Points, in no order, along strands that fork, close into loops and pass close to each other.
(in the rows, 128 means zero)
Points whose rows are less than 103 apart are linked; no others are. Some points are linked to none.
<1286>: 105	102	180	144	140	107	163	88	36	96	122	83	147	134	219	129	91	118	141	214	115	118	156	94	69
<386>: 72	126	84	115	196	139	158	155	126	135	140	118	111	105	114	122	79	114	100	147	130	191	123	162	140
<562>: 153	127	89	128	136	135	162	122	157	119	162	185	97	143	96	121	136	100	75	99	128	101	103	152	135
<493>: 161	117	132	122	148	141	138	135	98	83	166	132	108	171	126	153	113	103	94	106	92	126	131	152	130
<711>: 134	56	139	97	199	141	193	149	77	85	154	125	145	134	134	138	111	66	76	160	103	161	162	141	93
<907>: 94	125	149	145	158	70	142	133	116	136	111	103	132	56	138	148	82	163	167	131	147	138	130	123	117
<387>: 160	103	154	130	104	122	117	136	83	108	112	139	148	153	148	151	133	93	80	147	98	106	88	145	91
<1186>: 131	91	127	110	141	153	133	137	58	124	135	184	124	159	184	164	95	73	48	165	101	137	143	183	84
<194>: 151	161	80	139	140	140	125	155	151	100	138	121	112	133	96	126	128	164	132	112	118	135	114	147	148
<389>: 114	152	77	123	172	161	138	146	153	132	142	115	94	128	65	128	117	109	123	77	166	163	109	98	171
<563>: 176	139	134	138	92	128	104	149	178	101	118	145	142	139	119	92	163	156	127	118	111	91	90	138	132
<1265>: 85	114	55	89	144	147	182	114	124	140	172	145	112	133	101	121	120	79	93	130	130	155	133	169	154
<12>: 120	160	166	157	153	99	123	104	151	126	97	102	152	78	136	111	133	197	195	127	172	115	109	101	132
<959>: 102	155	75	140	140	116	137	172	145	134	115	159	111	94	119	148	107	181	106	138	130	148	123	163	122
<918>: 138	177	138	131	156	149	70	138	176	146	89	122	135	76	94	106	128	183	205	76	194	147	92	68	153
<1101>: 107	129	99	100	127	124	134	100	122	158	157	126	120	146	98	133	139	75	104	110	121	142	136	161	159
<977>: 122	100	163	130	210	93	168	136	68	78	134	75	118	95	166	127	107	109	127	202	99	140	172	114	41
<224>: 163	144	120	126	204	127	147	124	124	107	164	95	129	126	97	120	134	112	118	113	140	144	106	141	127
<169>: 135	128	144	165	124	92	161	113	121	130	94	116	160	85	178	124	126	190	169	170	142	108	116	131	112
<906>: 108	122	165	133	107	99	122	98	78	132	122	90	157	116	179	143	102	169	180	165	120	123	153	137	114
<572>: 78	131	68	121	150	138	153	165	126	148	114	146	99	98	137	153	87	141	108	159	123	166	138	190	122
<652>: 180	129	124	127	93	122	116	139	146	102	139	178	138	159	137	104	161	130	93	132	104	86	83	168	116
<180>: 123	87	160	130	146	117	159	139	35	96	130	72	146	144	203	147	93	110	112	190	99	144	166	107	73
<584>: 117	80	114	113	147	189	197	123	111	141	167	166	108	189	120	141	108	56	51	150	108	149	124	165	121
<946>: 176	91	186	158	155	107	116	107	84	103	111	105	165	151	175	123	130	101	107	134	111	107	137	74	114
<1149>: 158	172	141	132	186	111	72	141	153	112	133	117	122	96	107	114	152	132	150	62	168	135	116	89	151
<831>: 125	109	173	157	88	150	108	91	125	195	118	97	136	151	141	134	134	102	149	111	140	116	125	89	165
<237>: 184	151	121	146	95	187	82	161	206	122	126	144	95	143	120	108	174	129	154	67	149	98	124	78	157
<279>: 153	125	108	149	123	121	143	133	149	129	126	175	117	142	132	119	146	111	64	145	114	107	95	173	118
<528>: 132	124	119	100	157	118	150	117	87	128	166	138	127	136	140	138	122	84	79	153	109	149	137	199	109
<1221>: 143	139	128	143	67	148	91	99	165	167	134	146	128	169	103	106	152	129	125	131	110	116	120	137	148
<1193>: 116	85	187	152	160	110	162	87	69	112	103	72	141	111	172	124	103	103	159	158	128	119	143	89	126
<380>: 184	88	174	147	119	132	110	123	99	106	103	134	157	167	147	131	143	86	88	119	107	96	102	97	120
<328>: 121	148	133	115	43	125	67	131	113	131	105	166	156	161	148	147	145	164	117	151	93	113	123	171	115
<1048>: 136	93	131	140	204	155	185	156	132	114	144	124	116	143	93	153	111	98	75	101	131	156	125	107	138
<692>: 147	153	158	124	55	173	77	114	176	162	102	121	141	152	117	128	183	163	190	103	139	105	140	94	156
<68>: 100	143	63	105	110	153	140	98	168	162	156	147	98	128	51	102	134	99	135	99	146	137	139	127	171
<2>: 132	90	92	119	169	95	165	138	117	139	138	127	142	78	127	124	101	101	97	123	138	146	125	146	119
<857>: 115	115	131	134	81	121	95	111	100	135	68	137	157	114	159	119	133	144	150	192	87	115	131	170	121
<489>: 116	96	133	101	151	152	146	111	113	126	154	109	125	161	105	127	136	41	101	114	114	147	132	138	160
<71>: 113	96	178	114	171	103	152	101	62	133	157	73	145	101	187	121	82	113	160	197	113	149	155	156	69
<1232>: 111	140	171	157	168	69	140	119	123	124	111	94	132	61	137	134	102	163	184	107	181	120	105	76	118
<1195>: 111	155	46	108	112	110	142	133	158	134	131	216	97	101	118	118	123	135	93	131	133	115	122	191	125
<409>: 141	76	135	98	142	132	151	132	57	96	133	118	147	155	139	152	123	58	72	143	93	139	156	128	110
<107>: 143	122	89	128	169	103	159	146	139	120	150	166	118	102	113	137	109	129	80	96	138	128	107	142	127
<1110>: 138	105	141	126	165	110	141	140	72	127	136	145	128	126	179	152	108	98	73	175	105	136	145	178	86
<776>: 136	112	105	105	95	152	106	124	71	125	132	191	119	155	161	147	110	73	72	158	101	118	114	195	96
<975>: 164	151	140	139	98	155	107	141	184	110	174	190	84	185	123	113	162	110	94	63	141	85	105	110	145
<1270>: 101	128	178	153	162	90	158	143	86	114	116	100	104	115	176	176	109	138	107	166	115	134	140	149	79
<1160>: 77	107	115	132	156	131	175	158	112	141	128	78	118	107	139	149	92	120	121	152	122	174	132	141	138
<222>: 153	141	118	130	136	151	121	152	125	106	151	93	110	168	108	150	132	124	124	96	107	130	132	137	151
<697>: 131	147	111	98	43	152	89	141	232	115	131	205	131	138	83	71	181	177	140	112	131	94	139	125	137
<558>: 99	125	57	111	122	173	187	98	162	145	175	152	84	154	71	102	117	74	109	131	132	136	119	144	149
<740>: 87	136	127	123	126	124	119	117	138	142	88	91	155	87	99	133	110	201	204	137	132	148	148	120	151
<864>: 122	108	179	169	91	100	147	117	109	122	68	130	150	112	198	129	122	161	144	166	128	88	103	131	113
<159>: 142	100	181	158	109	114	106	95	60	119	113	95	169	164	196	122	109	121	139	143	117	114	131	86	128
<788>: 101	155	52	98	84	142	116	99	200	168	132	177	121	113	41	103	137	147	140	106	140	140	156	130	156
<728>: 121	159	90	109	37	152	110	101	215	134	141	216	98	154	63	84	152	148	139	122	112	96	144	141	116
<1263>: 96	100	147	155	200	129	177	150	104	123	131	63	125	115	136	131	86	125	129	144	141	170	134	99	136
<940>: 147	80	120	147	93	168	139	121	126	152	116	128	125	172	109	121	125	69	87	136	100	114	110	106	142
<436>: 134	162	70	116	108	141	112	149	194	113	155	167	92	124	79	121	124	146	139	58	141	122	120	109	164
<1025>: 144	109	126	122	110	136	124	120	80	141	161	105	160	159	161	140	112	127	120	144	102	138	144	146	126
<646>: 131	112	141	99	202	143	161	129	100	106	170	77	130	147	104	125	127	74	114	124	127	171	130	143	136
<704>: 127	129	119	111	87	143	120	93	127	148	163	162	95	178	94	132	149	58	95	110	119	111	115	147	149
<1162>: 138	140	167	142	188	106	118	115	102	117	131	55	122	100	143	140	140	115	172	96	160	135	155	62	134
<422>: 152	82	137	135	87	185	118	118	86	130	122	147	143	197	120	131	101	68	72	149	93	115	86	112	116
<1001>: 126	122	123	106	82	143	112	101	85	130	145	181	119	179	126	150	125	59	64	126	101	111	107	157	121
<1216>: 111	167	99	114	137	137	87	126	182	178	122	135	144	102	71	125	137	182	161	87	160	156	139	103	157
<580>: 186	122	125	120	148	142	124	117	123	105	147	142	121	154	116	129	167	63	87	78	137	104	125	103	149
<226>: 132	131	134	126	85	147	115	109	124	173	147	104	144	163	121	138	139	141	146	138	117	134	136	149	145
<272>: 104	108	194	142	149	91	182	70	54	90	139	58	136	118	197	128	99	114	180	183	134	116	165	76	95
<192>: 102	173	82	88	101	133	91	122	202	147	119	180	143	110	60	120	152	189	139	88	147	140	153	116	155
<295>: 136	181	104	122	102	154	128	126	213	97	170	206	65	159	94	92	168	128	115	65	148	78	95	119	143
<772>: 74	126	159	137	161	84	149	129	70	131	119	104	111	82	204	159	95	130	135	188	123	142	178	154	72
<574>: 111	143	99	118	78	128	102	137	94	138	125	155	126	156	159	152	134	134	100	158	89	131	152	187	130
<593>: 117	156	100	121	113	92	98	163	185	120	110	171	136	95	105	108	140	186	129	109	142	123	114	145	138
<1075>: 150	142	200	152	88	129	78	129	142	124	100	114	144	151	169	123	172	152	162	104	137	100	111	93	148
<123>: 156	153	149	131	177	123	87	133	121	121	141	83	116	123	126	136	141	114	150	70	144	142	153	91	160
<404>: 144	172	142	91	84	175	60	149	243	141	121	172	127	106	76	100	190	177	180	65	176	111	132	90	134
<954>: 160	147	116	130	175	152	130	132	151	127	159	128	98	140	90	136	148	82	110	61	158	130	118	101	160
<397>: 106	138	124	149	137	146	122	142	148	145	116	80	117	118	91	134	106	169	178	115	134	154	122	119	156
<1299>: 144	157	116	119	93	131	96	155	219	114	119	170	131	124	90	80	169	178	142	106	138	105	105	124	141
<461>: 143	150	151	149	108	104	117	127	145	114	92	108	158	106	140	119	148	192	177	146	136	105	114	127	126
<182>: 100	130	140	144	105	124	134	110	117	146	107	78	154	125	148	147	116	193	187	149	121	139	159	122	148
<504>: 131	170	171	111	111	139	66	141	216	144	110	154	150	94	103	97	177	205	192	81	171	116	118	102	146
<839>: 157	142	133	119	100	110	86	139	143	127	145	129	144	142	133	136	157	145	140	78	126	110	142	122	150
<1293>: 141	128	177	138	96	82	97	115	83	123	122	101	161	138	173	141	130	146	156	131	117	106	135	111	117
<640>: 127	84	151	156	101	156	147	102	101	169	106	91	145	156	145	120	130	88	120	152	119	127	114	106	153
<1176>: 112	113	123	136	198	78	152	153	112	124	122	121	131	67	129	136	72	131	114	125	146	154	118	119	104
<126>: 181	139	164	144	100	151	78	161	174	115	98	121	126	150	146	106	188	122	151	89	140	95	108	87	153
<417>: 120	155	211	131	58	125	65	108	124	111	90	125	168	161	169	129	156	185	189	137	125	91	122	103	128
<1054>: 132	82	153	142	203	129	185	157	101	101	125	85	132	137	125	152	119	100	92	129	125	158	143	90	123
<314>: 122	146	110	119	43	141	93	118	160	158	121	187	128	166	115	122	152	153	118	151	100	111	129	171	130
<669>: 90	134	68	119	172	133	144	148	138	140	135	110	120	110	84	120	85	124	123	109	144	177	114	119	158
<710>: 103	127	108	112	98	128	152	126	127	173	106	109	140	92	114	149	129	154	157	170	134	137	125	169	125
<691>: 149	120	156	125	77	95	114	139	97	120	123	131	150	124	161	153	133	141	125	135	114	106	105	154	94
<1189>: 104	77	120	109	124	127	134	117	51	131	115	104	154	140	165	139	115	64	93	173	90	147	151	142	123
<809>: 127	162	132	138	112	128	111	131	182	172	133	128	112	120	97	143	158	150	150	81	165	131	117	107	151
<1082>: 145	166	136	115	57	169	78	129	219	167	119	151	114	136	74	122	183	151	181	81	155	108	140	98	141
<243>: 88	166	87	129	168	72	120	150	106	115	94	110	148	56	126	124	95	196	156	158	154	170	131	105	98
<796>: 132	61	156	109	185	126	193	146	70	81	135	76	143	132	161	136	112	87	104	195	101	156	170	120	64
<847>: 69	129	162	134	179	68	148	126	80	113	120	82	108	62	168	150	75	148	170	172	130	142	154	126	88
<1128>: 111	118	178	159	202	87	164	109	93	102	111	66	123	93	158	133	118	107	150	135	153	127	157	56	121
<1107>: 137	161	70	113	86	164	115	76	190	145	162	177	85	157	61	89	158	100	139	92	143	107	142	116	157
<463>: 113	157	89	140	148	103	110	163	166	126	90	139	139	81	92	112	109	186	139	113	155	151	93	103	139
<263>: 128	145	172	127	45	118	82	120	100	116	91	134	176	155	173	139	150	192	157	169	109	99	109	143	103
<729>: 138	111	91	109	62	119	105	120	131	136	91	147	161	106	116	114	139	144	143	159	95	108	134	175	125
<285>: 136	162	72	113	117	128	164	114	171	98	175	212	76	155	104	116	142	123	101	75	135	82	96	147	136
<972>: 133	114	142	157	143	107	137	131	130	143	115	108	130	116	132	135	130	123	118	116	130	129	126	121	142
<1298>: 129	76	109	109	182	164	198	144	125	116	162	149	109	145	99	143	110	76	75	126	118	151	122	153	129
<1289>: 139	138	158	159	103	162	110	129	167	196	126	108	106	136	125	142	153	117	155	86	166	119	130	78	160
<819>: 110	162	60	105	76	134	132	114	184	132	153	223	90	138	90	105	139	152	122	120	113	96	130	179	129
<1018>: 98	112	134	113	226	112	166	149	92	99	146	71	115	89	154	124	84	117	128	193	112	179	158	146	71
<594>: 109	95	151	158	103	121	165	123	76	140	79	107	140	124	193	153	116	131	124	185	121	112	117	136	110
<862>: 166	172	164	128	144	132	65	148	184	135	115	115	131	86	120	118	163	163	190	65	176	114	117	92	142
<820>: 105	104	119	123	125	99	116	109	79	138	87	107	146	106	159	116	133	109	124	175	98	135	152	149	130
<330>: 144	104	146	130	151	115	145	131	80	126	163	82	148	120	166	131	96	136	141	170	115	148	148	155	90
<1028>: 173	121	99	148	112	169	114	136	180	140	138	145	104	150	107	91	144	101	123	74	129	108	137	93	165
<403>: 101	185	91	133	175	80	108	162	119	117	93	109	137	88	105	119	101	190	148	127	181	178	94	75	119
<23>: 130	153	85	133	103	141	140	159	150	125	150	141	107	135	118	152	127	170	119	136	109	134	121	181	125

How many points has the smallest loop of links through each point below? Write none if it is on no loop.
<387>: 6
<222>: none
<862>: none
<1216>: none

A piece is all that can be reached along the links. How many separate loops has the piece of each point below (a circle has one, a figure eight two, a Y none), and how many tips (points with one link)?
<572>: loops 0, tips 3
<126>: loops 0, tips 3
<387>: loops 1, tips 1
<646>: loops 0, tips 4
<1128>: loops 0, tips 4
